Each row is a point on a landscape with many valleys, with its height.
A ball rolls from a point to the lowest of its 2 nearest points, and stops where none of them is lower. Distance is the straight distance between rows; heights are no part of it.
Vope (h 4.13):  152   96  -82  124   15 -251 -304  205 -170  160  -45 -121  -66 -200  -68  299  -32  133  139 -489  -61 -345  -15  252  132 -273 -115 -295  -36 -118  132 -287   37   69 -192  545
tor (h 4.04):  138  182    1  291  453 -172  -53  -33   23  140  -87 -356 -166 -162   21  325   44  472  122   60  174 -285  282 -214  475  -87 -110  -75   87   67   -1 -168  442 -456  234 -122
Gafi (h 1.98):  382   26 -210   85 -262 -225   76  -85  233 -294   81 -152  219  120 -251 -324  181  149 -138  -80 -266   -8  100  169 -297  338  257  -22 -131   18  -90  248  194  211  183 -128
liviz (h 3.29):   89   42  -42  -24   88 -396  -31 -111 -191  479  -60 -331  419  -89 -184 -272 -206   15  -86 -341 -114  -17  364  -33  -53  379  -92 -322 -284 -254   64   38  306   72  -50  537
Rorom (h 5.06):  136   70  110  -85 -193 -231  -58 -382 -149 -192 -292 -274 -171   67  115   36   88  253  179   58  173  199   55 -317  186 -356  286 -221 -295 -364  101   -7  322  -58  -67 -151
Pef (h 4.79): -517   82 -144 -393   -9   62  -33   26  -95  123  -16   -2  189 -265 -338  406  442  205 -130   15   34  166  213 -130 -594  190 -396  -53 -120 -326 -251  238  -81 -261 -138   -5
ratu (h 2.40):    2 -534 -157 -203 -102   53   11  379 -123  187 -195 -232 -116   26   73 -508 -198 -231  121 -344  168  -92  -59  474 -144  330 -233  169 -177 -112 -369  -98  -30  -53   99  723
Tiva (h 2.98):  132  -31  123  126 -252   89 -343 -120 -232  272   57  400  261  -44  -78  210 -127 -133  -88 -559 -205 -243 -209  -72  298  173 -347 -227  -31  404  436  -15    3 -180 -284  373
lipo (h 2.66):  162 -270  -86  -84 -165 -314   91 -209  -23  -87  254   55  695   39  330  -55  -73  173   50 -151  -48  317 -170  249  113   41  188  -35 -281  269 -103 -376 -226  105  257   51
gebo (h 2.46): -381 -186  -30  -77 -190   83 -103  122   72  177  -73  261   -7 -374 -142  -82 -192 -162  140 -571  340 -564 -308  551   11   35 -208 -160  234  -53  178   78 -171  -98 -134  746
raso (h 4.69):  157  235  337  -11  446  221 -173   78   71  193 -144   -8  -51 -188  156  156 -248 -135 -205  162  328 -185  331 -209  238 -118   51  143  559  116  194  164  199  103  241  -55
Zot (h 4.50):  301  265  135 -141  320 -198 -260  -51  118  426  -78  -77  110  102 -200    9 -313   26 -144 -100   65 -147  411 -224  223 -114  328  151  428 -227   53  246  412  135  436  -52
sibi (h 4.52):  157 -144  -47  578  -52 -187 -210  141  241   41   10 -390 -349  -64  -21   96  157  330  267 -304   42 -558 -187  193   52 -100  -85   48    2  162   71   40  210 -400 -181  -64
guve (h 1.66):  -34  -96 -137  197  221  140  292  130  -58  -40    6 -331 -149   42 -131 -125  -65   49  -16   32  115   22  366  214    7  386 -225  233  -73  -28 -428    1   51 -405  -23  -76
Zekan (h 6.60):  157  196  -67 -235  -88 -116  -54   21  161  -98 -201  298  110   93  233   -4  -96 -293 -158  329 -157  173 -189 -426   92 -165  295   40   20   79  326   56   29  489  226 -238
vor (h 2.21):  -92  182   31 -100  178  266  352 -207 -150 -102  359   43   51   87  104   10  223  -93   45  302 -196  252   36 -160  185   76   22  173  115  199 -171 -116  -84   53   48 -618
Razaz (h 4.01): -432   51 -301  -87 -152   23  336 -232  132 -279  140  392  235 -290  -78  -84  100  137  263 -155 -177 -437 -476  -55  341   20 -163  -71 -244  270  558    2 -124 -215  218  -35
gipad (h 3.22): -293 -177  144 -136 -245  410   56 -191  107 -283  100  346   30  255   46 -305  -61 -164   27   23  268  138 -184  223 -306  208 -142 -146 -291   84  -23   17 -111  102 -151  -19
lumin (h 1.00):  399 -193   81 -174  235  -31 -202  221 -448  262  172 -290 -188  -39  648  -14 -116  -90  294  -52   40  150  153  -15  121 -435  204   32 -262 -168 -317 -209 -211    7   -6  -73
bape (h 1.82): -463  118  161   78  217  495  376    0  115 -274 -187 -143 -313  -43  -27  -40  145  130 -194  519  194  123   69 -106    5  283 -360   99  197   -9 -101  160   30 -512 -112 -477
Fovig (h 2.11): -318 -416 -155 -112  -67 -305  140 -296   14  102  370  162  531   65  -78   95 -128 -175  208 -448 -147  305 -255  419   57   16  -78  -53  -12  207  -58 -316 -179  176   20  168
duv (h 1.39):   26 -184 -103 -340   91  -72  201  -15 -249  154   73 -260  -45 -201  392 -273 -166  -72  517  -49  250   91   92  110  180 -195  172 -242 -489 -227 -127 -201 -181    9   40  258
kota (h 3.24):  215  148 -121  263   44  -22 -358  177  465  -74  125  -14   52  -78  -45   80  181  229  -88  -59 -109 -346 -107  153  -98 -103  305   39  278  384  195  112  -37  473  131   79
rutod (h 3.51):  106  -28 -419 -184 -135 -565 -119   67  298  -48 -319  206 -169   68  101   50 -226   73  188  -59  -54  -92 -311 -250  261 -240  375 -153 -289 -190  318  -68   -6  109  303  252
Rul (h 4.46): -437  218  143  -77  171  311 -108  105   81  284   72  302  225 -138 -253  649  215  142 -197  -20   32  105  139   62 -371  171 -556   37  316   11 -186   36  -73 -189  -55   -7
nefeg (h 5.70): -187   -4   82  123  -70   26  274 -199   -5 -551  -80 -103 -269  232 -458 -267  -59 -156  206  232   79  269  227  334  -80  -97  364  118  215 -126 -333  -75   -9  200  -95  -63
gefod (h 2.02):  135 -365 -114  195  -47  -42  249  128  -98 -219  172 -400 -345  291  -88 -251 -108 -141  253 -102 -148  147  191  339 -296  185  -86  294 -267  -97 -616  -90   41 -108 -127  -50
buvuz (h 5.90): -400  318   49   89 -165  149  288 -449   76 -649  -48  149    2  233 -339   74  163   45    7  427  126  202  163  -14  -56  -55  122  143  452 -148 -233  -32 -135  226  -88 -367
bug (h 1.02):  314 -115   39   -2  265 -329  189  -76 -232  276  -32 -150 -278  235  163   16   69  218   -9  194 -120  279  172 -282  541  -67  213  282 -163 -139 -160 -249   74 -329  118 -477
Desol (h 1.80):  -73   77   44 -209  376  222   13  -62  135  260   82  177  204  -81   76  121 -226 -152  -18 -140  172   22  221 -137   38  472 -452   34  -57   78   25  243  142 -587  170 -289
Zemu (h 5.51): -119  103  223 -132 -132   -7  167  -10 -302 -328 -190 -121 -371  288 -209 -369 -387 -353  266   84   39  387  560   74  -89 -221  425   25 -115 -359 -368  112   90  136  -63   39
gef (h 3.17):  533 -212   99  -68  170   70   19 -112 -230   89  254 -148  647   76  321 -272  -37   -6  -16   -6  -14  288  176  310  178  203  173   19 -204  417 -328 -292   -8   90  136  -71
zed (h 1.13): -323  226  -65 -370   46  286   40  202  193  -33  -16  332  387 -350 -176  176  195  507 -242  232   -7 -413 -162  275 -224  369 -132   -8   26   29    4  -53 -290   19   74  381
Zevur (h 3.92): -149   57  161  233 -188  231  217 -355 -378 -208  218   54 -231 -102  -62  241  423  -32 -103    4 -164   16 -326 -286   -4 -103 -204 -197  -46   65  415  -45 -229   79 -446 -444
Duvob (h 3.18):  353  -79  241 -156  138   78 -173  182 -410  241   43 -371  -47   70   81 -448 -133   83   78 -146  313   49  509  188 -298   13  234    2  -54 -254 -502  186  136   20   -9  139
geri (h 3.49):  500  -96  250   50   78  -69   30   26 -444   91  229 -360  294  196  -69 -361  -88    0   -4  -88  -69  181  378  330  -23   43  325  117  -19   35 -515 -135  128   47   18  101
bider (h 2.84):   24 -293   35 -246 -152  398  185  192  -58  -21   13   20 -190  113  131 -566  -36 -220  -74  -65  215 -227 -330  133 -218  134  -74   63 -383 -208  -75  172 -264   94 -325  241
Goped (h 6.45): -330   89   19  348 -224  486  -88 -150  199 -515 -252  111  271   13 -213  104  183  214   -5  301   89  -20   98  348 -293  129 -388 -249  315  204 -167 -205   39   10  -41  109
fud (h 7.57):  118  286 -229   19  147 -517  225 -168   50 -131    0 -235   36  140 -314   53  -18   95   53  209 -334  209  237  109  399 -311  348  109   74  -78 -256 -357   12  374  156  276
rem (h 1.45):  104   89  -47  158   52  143  288  -88  296 -370   89 -108  -32  -36 -188 -453  345  242 -208  283   37 -205  -63  133  -88  164  389  106  132  -62   -3  159   14  196   35 -158
vot (h 6.01): -238  216  225 -434   24   35 -111 -152  230  131  355  328  576    9 -272   50   62  -13 -329  -58  -11  100  137  182 -288  221  -17  -57  276   33  -20   26  -39  485  119   -1
nebok (h 3.44): -119 -294  234  267  101  187 -167  318  234 -163 -284 -405 -346 -213  292 -117 -111  170   -1  443  256  -78  252  -39 -114 -123 -100  176  204   18 -111  170  -41 -437 -178 -276
Gavun (h 3.82):   -5  196  -30  376  149 -291 -102 -243 -197   41   -8 -240   40  -67 -243  695  208  219   80   37   16  227  279 -198  230 -299 -169  -98  401 -134 -145 -173  337 -311   34 -286
gem (h 4.89):  327 -107  114  304 -203  -64 -230 -363 -120 -199 -133  -72 -140   33  296   43  176  285   -5   95  155   42 -159 -232  204 -275  142 -138   17  158  176  -99  132  -99 -202 -266
sapa (h 3.27):  -64  223 -336  -72 -480 -107  288 -158  -59 -432 -296   39  169 -348 -145   36  117  600   78  331  -61  -30 -269   -1  198   20  -15 -308 -145 -216  140 -150 -179 -120    3  293
foz (h 2.34): -210 -262 -182 -277  315 -372  210  196 -120  577   96 -213 -274  -81 -118 -345 -221  -94  199 -482 -139 -226  -45   94  277  275   14  -74 -124 -421 -179 -150 -142  -84  296  319
lasi (h 4.97):  -17   91  127 -131   -5   36 -104   28  -79  132   47 -127  -59  231   49  141  201  -31 -196  127   57  257   66 -303 -299 -136  165   81  142 -220  -62  333   28   10 -267 -465
rog (h 2.51): -181  198   20  229   12  151  247 -168  -16 -295  244 -193  -95 -101  -96  335  525  -11  -45  419 -519  233   46 -124 -267   24  -22    9  204  177  -80   23  138  144 -137 -766
mib (h 3.33):   90  -78   42  266 -211  -57  -41  129  -56  150   -7  -50  169   72  134  337  547  136 -333  555 -448  312 -318 -502    8  -91 -159   52  201  166  124 -101 -120 -269 -201 -324
nur (h 5.47):   37   -1  135 -121   57  320 -149  109  298   52  478  359  371  212  100   -6  -82 -539  -15 -145 -124  155  -71   48 -225  263  -27   41   58  466   48   93  -23  135  208 -324
Nogiv (h 4.67): -254 -288 -110   72   74 -165  203  -28  160  -15  217  128 -281  347 -162   96 -132 -173  237 -508   63   43 -208  211  110   28  -78  183  -23   45  -18  -23  -42 -277 -144  -69
Vatov (h 6.80):  -58  -65 -179 -153 -367   91    5  170   46 -206 -104  416  103    9  262  -76  184 -324   22  370 -108  190 -488 -314 -276 -285   70  -83 -364   55  397  109 -253  225  -68 -230
gegur (h 2.18): -442  281   61 -102  -35  -34  -76 -282   13  109  -15   75  402 -220 -106  284 -258    6  128 -382  241  -28  330  -41   69  187 -505 -235  -24   -5  166  132  191 -471  143   96
lofa (h 6.10): -563  428   47   72 -258  363  162 -511  -47 -369 -282  253  231  -62 -304  250  234  235 -111  480  103  102   38  -28 -107   57 -234 -199  401 -121 -124 -137  -76  257  -28  -79
vipe (h 3.88):  287  150 -273 -245  -84 -337 -132  215   78  189 -399    7  137  -33   88  125 -142  148 -181  135 -344   98   64 -209  124  -44  118  -78  -57 -238  226  125  119  163  218  455
Nevo (h 1.88): -371  158   29 -246  -86  114  -17  158   77  237  -42  392  254 -307 -245  203 -121   57 -246 -204  178 -261   33  266  -14  122 -149 -197  187  -32  154   59 -307   44  -88  565
vevar (h 4.49): -404  -95    5  301    5   48   83  -97  327 -234  168  266 -293  242 -190 -101   80   18   66  -78  139  -11 -418  144  146   37 -112  250  207  242  110  -17 -237 -131  -98 -249
Zufa (h 4.28):  353 -162  -94  307  162 -397 -129   22  220    4 -215 -371 -227   69  -29   16  107  563   35 -135   28 -290  -68  -85  272    9   -4   10 -197 -108 -123  -71  212 -582   86  -20
Tema (h 5.14):   39  246  -53 -161  -42 -220   22 -236  -68 -219   28 -262    1   34 -134  -35   45   48  128  131  126  260  259 -169 -174 -331  447  -56  -10 -421  -92  179  201   63   -5 -401
Ketad (h 4.38):  -69  225  153 -328  294  336 -142  136 -350  209 -120  -98  197 -376  174   77   54  188  -98  255  381   -8  400   28 -159 -128   -5  -93   15 -113 -122  -14 -164  135  -86  299
voval (h 1.75):   -6 -101   80  273 -112   66  148 -196  201 -260  -88   33 -356  398  -38 -145  -51 -205    4  175  -90  208   30 -260   44  276  -25  202   86  225   17  180  328 -353   67 -552
Kun (h 4.11):  -74 -154   72  134 -433   82 -103 -231 -364 -163  135  140 -241   41   38   52  189 -114   28 -338  -13 -185 -541  -62  -84 -192 -235 -172 -374   10  287   10 -224   45 -623  -96
lop (h 3.78):  100  141 -128  156  217 -397 -253   86  -80  395  -54 -183  236 -201 -289  216  -81  219  102 -324  -29 -232  296   83  295  123  -52 -194  -31 -104   30 -224  256 -152  266  524
Noz (h 3.37):   65  322   43  201 -148  144  -52 -423 -502  -16 -169 -108  -87 -179 -157  366  128 -164  -97   36  -13  112  336 -274 -112 -263 -119 -406   85 -155  234   61  160  441 -368   80
Rizuz (h 4.85):  -44 -490   13  332   -2 -358 -168  109  141  -15  -29  -82 -365  339  -24  217 -279 -170  267 -523  269  173 -114  325   29 -277 -140  268  107   16 -376  -90   61 -517  -38   48
dazi (h 4.59):  200   91   71  250  -18  319 -140  -52  -34 -122 -102   85 -269  -39   73  -35 -229 -465   45  -81 -120 -120   98 -170 -107 -154   18 -156  -33  271  359  143  155  389 -131  -10
toras (h 1.94):   70  152   27 -324  390   90  575 -103 -267   86  306 -108 -206   80  -71 -305 -110 -158   26  344 -275  172  102  -97  338   83  196  353  -80 -133 -134 -196 -150  178   40 -303
mefat (h 4.71):  292 -175  253  367   10  116 -320   53 -152   67   66  150 -204  -33  250  153   91  125 -259   21  140  -90 -286  -59  224 -311   60  100  200  247  205  -84 -282   52 -323  -38
Fabi (h 4.62): -372  185   -3 -431  300  341  137  164  -48  128  224   67  -89 -389  241  117  113   -9  168   56  335  -14   43   21 -303  -62 -129   30 -270 -183  -46  174 -291 -113  -53 -130
lanu (h 3.60):  417   98 -116  228   39  -44 -187  245  389  158   75  -40 -177 -152  224  -36  256   71  -98  238 -365 -285 -151 -255  -79  -14  225   89   -9  413  510  118   70   93   47 -223
sig (h 2.78): -236    5  -56 -265  207 -250  160 -128   40  280  115  -86  204  -42 -240 -308 -244   98    6 -368  336   45  240  215   30  198  114  -56  -47 -365 -100   59  -66    0  126  317
rovel (h 2.15): -146 -298 -220 -334 -139 -228  144   29   85  -16  -50   66 -221  138  -79 -313   41  -35  101 -214   -7  176 -443  166  118  -92  325   97  -43 -352   48 -100 -426  283  -67  377
Lum (h 2.09): -328  167  118  149  -13   43  304 -445   36 -265  -81   21 -132  244 -278  -82 -339 -497  216 -165 -125  114  230    5  174  272 -230    6   18  214   43   63  453 -147  116 -222
lefup (h 7.48):  253  -84 -119 -164  209  168  120  298  108  151 -150   18  110 -166  252 -189  -22  448 -231  203  242  -77  -17  -36  309  285   49   39  -83 -217   16  -53 -294 -130  244  251
mafa (h 6.96):   61 -227 -252 -223 -235 -181  196  288  -57   21   23  253 -101  103  308 -216  107  -85  131  144 -298   69 -576 -303  100 -204  113   49 -594   49  372  -29 -185  -30   61  -30
zez (h 3.80):  -29 -213   71  218   84    7 -203  334  318 -309   -2 -134 -176   54  138   -3 -119  -14  105   53  263  -24  112  291 -393  -94   82   70  248  -13 -309   59 -197   39  -81  -38
rom (h 4.91):  285   96  316   65  262  316 -200  186  287   27  144  114  134 -185  387   28  -22   29 -290  436   73  -93  125  -84  194 -113  232  103  475  374   93  -63 -181  364  207 -298
nusu (h 5.05):  104 -503   20  123   93 -127 -194  517   35  301   31  -75 -329  328  249  114 -165   -7  -79 -233  142   89  -93  118   94  -86 -130  291  156  -80 -432 -112 -234 -357 -123  206
getik (h 1.86): -203 -255 -150 -340  -41 -166   35  377 -250  299 -119 -285 -281 -122  176 -364 -318 -236  345 -325   67  -33   77  158 -100 -127 -117  -57 -379 -513 -239 -163 -146  208   57  642
radun (h 5.32):    2  -14  217   37  -38 -391  -46  -25 -259  -92 -115 -249 -276  194 -188 -465 -544 -375  586 -205   58  163  488   97  -40 -276  437 -210 -168 -341 -324   63  394    6  296  115
zunug (h 4.24): -393   55 -106   67  -31  295  205  -80  133  -94  235  368 -167 -121 -236 -178  136   52   23 -193   38 -402 -618   74  144  245 -269  -70  -18  226  544   82 -247 -117  -64   57
gipur (h 4.26):  298  123 -158  -10  190 -235 -104  289  148  210 -116 -299  166  136 -128   84 -129  181 -184  130   -7   67  416 -123 -152  -22  200  118  246 -319 -152  148  171   87  305   58
Vel (h 2.44): -105 -447 -123  -47 -228   31  233  233   38  -72  -50  -11 -212  365  -16 -276  -56 -328 -159 -136   26  115 -172  137 -428  252 -386  347 -463 -178 -453  211  -99 -267 -262   83
Mal (h 4.80): -144   85 -100 -198  109  -50  -98  146  -37  115   39  -39 -252  -48  216  110  -76 -251   92 -181   56    3  138 -294 -157 -221 -107  -59 -312 -220   74  316   -5 -122  -50 -193
Nito (h 4.36):  -77  -10  -12    1 -335   -4 -121 -287 -136 -138  160  140  -48   50   33   18 -150 -606   22 -429 -266   25 -147 -106 -297 -168  -81 -346 -379  147  412  139   63  474 -330  -91
gok (h 7.38):   17   93  -91   11 -119 -181  139 -116 -216 -221  -15   98   34  149  -97  294   11 -151    9  183 -264  415  -33   55   97 -352  276   26  163  115  -58 -340 -203  582  -84  139
Taku (h 1.67):  285  217  216 -232  358  207  140    9 -404  280    2 -138 -130  159  137 -142  -78  -10 -134  214  -84  194  399 -258  237 -151  215  232  189 -169 -104  -71  -87  271  -16  -58
mab (h 3.96):  203  -22 -225  294 -212  118  -46  503   93   47 -110  123  -56  -99   -5  -58  327   17 -289  291 -379 -274 -414 -259 -117  178 -193   60 -269  177  279  122   -8 -226 -179  -38
nud (h 2.85):  196  150  -38  245   70   62  136 -109   22 -113 -163 -344  -93 -192  -32  226  161   41  -38  516 -455  136  106 -449   43  -30  140    6  206  147  -10  130  399   -4  151 -419
reg (h 7.12):  379 -125 -160 -114 -132  -99   47  227 -184   46 -142   18   64  -24  365   66   65  209   18  290 -149  138 -381 -338  356 -105  -67    6 -483    9   82 -250 -116 -353   34    8
zozu (h 0.73):  199  274  407  122  257  563 -195  -33  -89  131  393  -24  227 -195  -27  186   99 -115 -114   76 -162 -178  304  217 -372  346 -136  -29  275  373 -247  138  296   31  -19 -398
tipos (h 3.23):  -27  -84 -365  133 -100 -353  104   97  332 -283 -151 -145 -383   37   20    5  -35  -27  364  -46  -58  -38 -169  106 -114 -246  274  -49 -271  -98  156  -29  135   13  135   74
dev (h 4.42):  267  -92 -117  -56 -332 -309 -479  273  -77  304 -210   74  -34 -118  128   29 -149  205    3 -496   60 -376 -231 -110  117 -246   23  -65 -115 -323  252  102    1   48 -135  630
dag (h 4.05): -103  -75  225 -208   16  391 -100    0 -267   57   -5  196  403  -80  188   27  105  316 -232  123  565  121   16  231   58   56 -177 -134   16   14 -200 -231 -344   40 -247  355
Bez (h 1.59): -125 -379 -342 -210  -58 -598  142   56  -20  358  220  191  308 -132  -74  253  -43   11  184 -414 -185   55 -380  274  143    9   35  -41 -197    2  -89 -249 -208 -131  143  530
dulur (h 5.72): -382   63  -75 -464   97  -94   21   63  287   73  356  419  469   79  -40  239 -122 -337  -33 -114 -148  313  149   13 -382  221   -2   29  -16  108  -83  160 -106  159  336 -144
zov (h 3.12):  -27   73   65  321  -50  102   75  142  231 -390 -316 -354 -176 -279  147  140  158  201  107  633  -68  137  228 -199 -159 -255  128  -94  141   44 -121  125  209 -208  -38 -370
gev (h 3.65): -250 -240   56 -152 -212  120  150 -331  -78 -166  -97  194  338  176  -11 -261  -92  272  -86  -56  488  320 -112  272  167  208 -195  -36  -60 -151 -208 -199 -270 -139  -93  204
Sizuz (h 4.12): -197    0   78    2  211  -12 -260   92  317   37  106  174  119   39  -87  416  -48  -11  -67  -45  243   97  327  194 -305   10  -33  157  499  175 -225  161  -63 -132   50 -112
lonam (h 1.33):  346   66  235   99  250 -111  114 -123 -143  162 -120 -385 -396  209   37 -202  204  319 -306  480 -252   34  183 -281  479  -94  336  321  287  -48  -15 -179   49   21 -140 -285
Poza (h 3.59):   90  144   51  173  -61   29 -179 -224 -416  254 -261  -36  -43 -219   41  636   86   18 -191  196 -104  199  224 -420  263 -368 -127 -262  254  -82  210   10  166   28 -149  -94
nupob (h 1.65): -303 -637 -265 -308 -203 -413  160  269   17  193   53  306  -55  -61  -96  -83 -155 -215  205 -528 -105 -112 -684  125  241   61   96  -10  -94 -223   62 -119 -277 -277   71  436
memur (h 2.48):  594  -48  -89  111  -31 -354  -65  -52  455 -267   49    7   64  280  -17 -345   19    6   73 -138 -329  -70 -117   74  -47   54  561   84  -14  225  126   55  383  234  479 -186
Bok (h 2.83):  175 -333  116   21   26  170 -107  176 -252  289   38 -335 -209  127   42 -597 -441 -318  113 -560  280 -244  213  441 -268  214 -134  144   47 -152 -350  138  225   61  -12  481
fegul (h 4.70):  246 -141  163   99 -112 -314 -457  316  -71  517 -332  -76 -343  278  -56   60 -126  120 -280 -318  -35 -177  -80 -224   55 -113   -5  104  -97 -260   72  155  175 -293 -198  328
Popu (h 6.78): -486  203  -64  292 -230  -16 -166 -153  243 -432 -152  119   36  -38 -323  333   98  158  126 -155  258  -86   25  267 -397   12 -279 -247  181  -53   65  137   37 -143 -118   14
Fep (h 1.01): -222  229  -27 -234  158  418  251   55  272 -117  257  123   26 -119   32 -319  323  264 -144  463   39 -267 -289  -43  -35   91  169  140   40   72  116   83 -243  349   82 -292
Masig (h 1.29):  351  166  221   41   -4  250 -342   91  109  128  155  -24  507   82  -97   76   50  -86 -369  -33  -67  -10  264  -65 -439  266   77  -18  348  246  -46  342  455   86  141 -234
nusos (h 4.90):  157 -206  254  124  129 -149 -238  223   83  457  -54  -52 -487  353  151  -71  -33   -8 -215 -122  -15 -171  -82 -180  259   40  -13  386   50   15   42   38   34 -417 -203 -166
lolug (h 7.74):  247  -59   10   84  304 -571  232 -383 -120   60   76 -183  -41  223  -66 -152   58  186  194  163  134   71   -7  146  538 -321  463  134   66 -309 -294 -465  -23  175  293   43
gubel (h 7.31):  471 -205    6 -200  125   -6  184  216   -4  270 -191  256  -97   98  330 -352 -106  123 -287  344   43   -3 -311 -226  510  144  200  290 -185    4   88 -227 -141 -136  292  178
foval (h 4.27):  157  -22 -101  117 -189    2 -179  414 -259   71 -242   57 -259 -210  149  253   50 -269 -167  121 -339 -255 -237 -401  -70  -56 -287  -37 -320   67  337  108  -12   -6 -406  161
Zupo (h 3.04):   58  176  127   96  -43  210 -192 -149 -333  159 -150 -119  296  -81 -191  271  -49 -271  -85 -190  -34  128  492    0 -115   88 -340 -258   17  103  -14 -114  222  103 -298  311
Mus (h 5.07): -368  -60 -184 -324 -192 -149   56   71 -234   75   44   66  235  -66  -44  248  137  134  -51 -139   37  274  -27  129 -351  106 -357   85 -375 -235 -277  -22 -355 -251 -315  210
nav (h 2.86):  339   13 -164  294 -122 -327 -206  -80  575 -371 -162  125 -150   58  -28  -80  -85   81  228   42  -75 -190 -105  204    7 -187  410   44  251  338  229    6  214  316  245   84
gopa (h 1.44): -215 -142  112  105   60  305   11   42  195  -97 -162  202  -70  148  -19  -28  -97  -58 -184  141  205   17  -71 -342   -5  433 -413  127  144  181   65  265  314 -565  128 -467
romef (h 1.23):   91  153  194  189  272  346  154   27  -51  -55  285 -361    5   29 -328 -122  -69 -167   45   23 -227 -101  468  163 -253  518  -15  150   64  328 -375  156  318 -253    3 -306
vinu (h 5.13):  -77 -146  263   -7  173  -62  -63   -8  -60   21   44  -21 -515   43  -43 -205 -304 -394  448 -330  336  -55  119  206   27 -323  274  -90  145 -130  -55  -32  138  146  162  114
Mol (h 7.01): -325  224 -158   60 -344  -21  -36 -217  402 -479  -45  224   40   96 -245   39   97 -199  194  -93   45   83 -123  272 -383 -113   92 -251  198   39  125   67  -38  338   67   77
kag (h 2.59):  -55    0  159   61 -164  113 -185 -123  -87  115   -4  141  209  136    2  -32 -275 -277    3 -541  208  -89   60  161   40  218 -364 -157  -36  141  199  175  190 -146 -206  157
duli (h 0.38): -259  269 -137 -381  130  362  272 -250  166 -164  127  285  449 -262  -46 -136  254  325  -33  280  238 -141   -3  309 -185  421  -37  -25 -141   16   19 -102 -138  164  154   26
Tona (h 3.68):  -76  258  -55  171    8  281  129 -155 -276  195  141  197   92 -140   56  147  494  183 -348  345 -362 -101 -512 -522  225   20 -264   -6  172  226  401  -70 -204  -59  -65 -432
lapad (h 6.33): -114  338   21 -332 -163   37 -202 -192  260  -28  103  298  516  -65  -39  -48 -149 -204 -375  211 -160 -177 -113 -131  114  140   96   49  231  121  204  143  -47  691  353   51
koge (h 4.96): -172  -80   69 -175   67 -214 -175  -97   55  200  125 -137 -179 -103  307  -61 -342 -535  501 -592   18 -111  136   31  -89 -246   56  -97 -341   11  176  220  238   91  218    2
faro (h 7.21): -154   97  -82   81  -82 -123  163 -124  196 -414   97  232 -107   55 -161  182 -247 -497  265  -29 -236  234  -12  357 -292 -249  202 -107  199  308  -12 -156 -150  562   31   94
Duvo (h 5.19):  411  168  322   68  254  299 -169   86  -12  197  344  383  457  111  182  196 -157 -231 -124   -6 -117  127    7   69  131   30  -86   60  334  561   -4 -280 -184  379  165 -265
sife (h 0.72):  711 -195  193 -102  320 -247 -144  132 -268  358  263 -334 -132  134  475  134  196  182  -21  -99  -58   35  244 -241  195 -242  158  127 -265 -106 -165 -138   71 -158  -90 -310
pafi (h 4.78):   61  -23  -30  601 -251  -13 -395   75  144 -213 -108 -261 -289 -257 -134  308  239  273   75  -87   80 -562  -74  319 -361 -288 -152  -62  181  248  160  133  -11  -31 -397  142
Zasu (h 3.71): -250  268 -218  -42 -268   95  280 -471   66 -409  -66   72  186 -232   -2 -198  192  193  159   39  183 -117 -279  -27  152  -23  -28 -304 -414  -53  451   23  -76  167   45  -87
bil (h 2.75):  -62  217 -205   52 -222  129  148   61  -48 -288 -412   14  107 -146   21   41  261  299 -320  724 -229    1 -234 -321   75   54 -115  -39   73 -114  152 -114 -145   -9   24  111
nop (h 4.51):  333 -115  163   42  -65  320 -270  289 -171  135 -183  283 -141 -170  377   -7 -164 -410 -186  -88   -2 -212 -291 -167   69 -145 -152   54  -71  230  349  126 -122  100 -139  153
Kas (h 2.25): -508  228 -176  -69   57  390  413  -46  242 -223 -185  135  186 -161  -56   -8  270  345 -220  673  -97   17 -215 -437  -15  301 -334   32  161  -42  100  127   21 -202  261 -231

Two balls start at each pair of points below. Name the first point that both come to, or write never.
Tema, gipur: never
Duvo, nop: nav
tipos, gem: nav
reg, lanu: nav
mefat, gok: never

Where does a ball stop that starts at each point below?
nur: duli
gubel: duli
Rorom: duli
lefup: duli
Duvob: sife
radun: zozu
fud: zozu
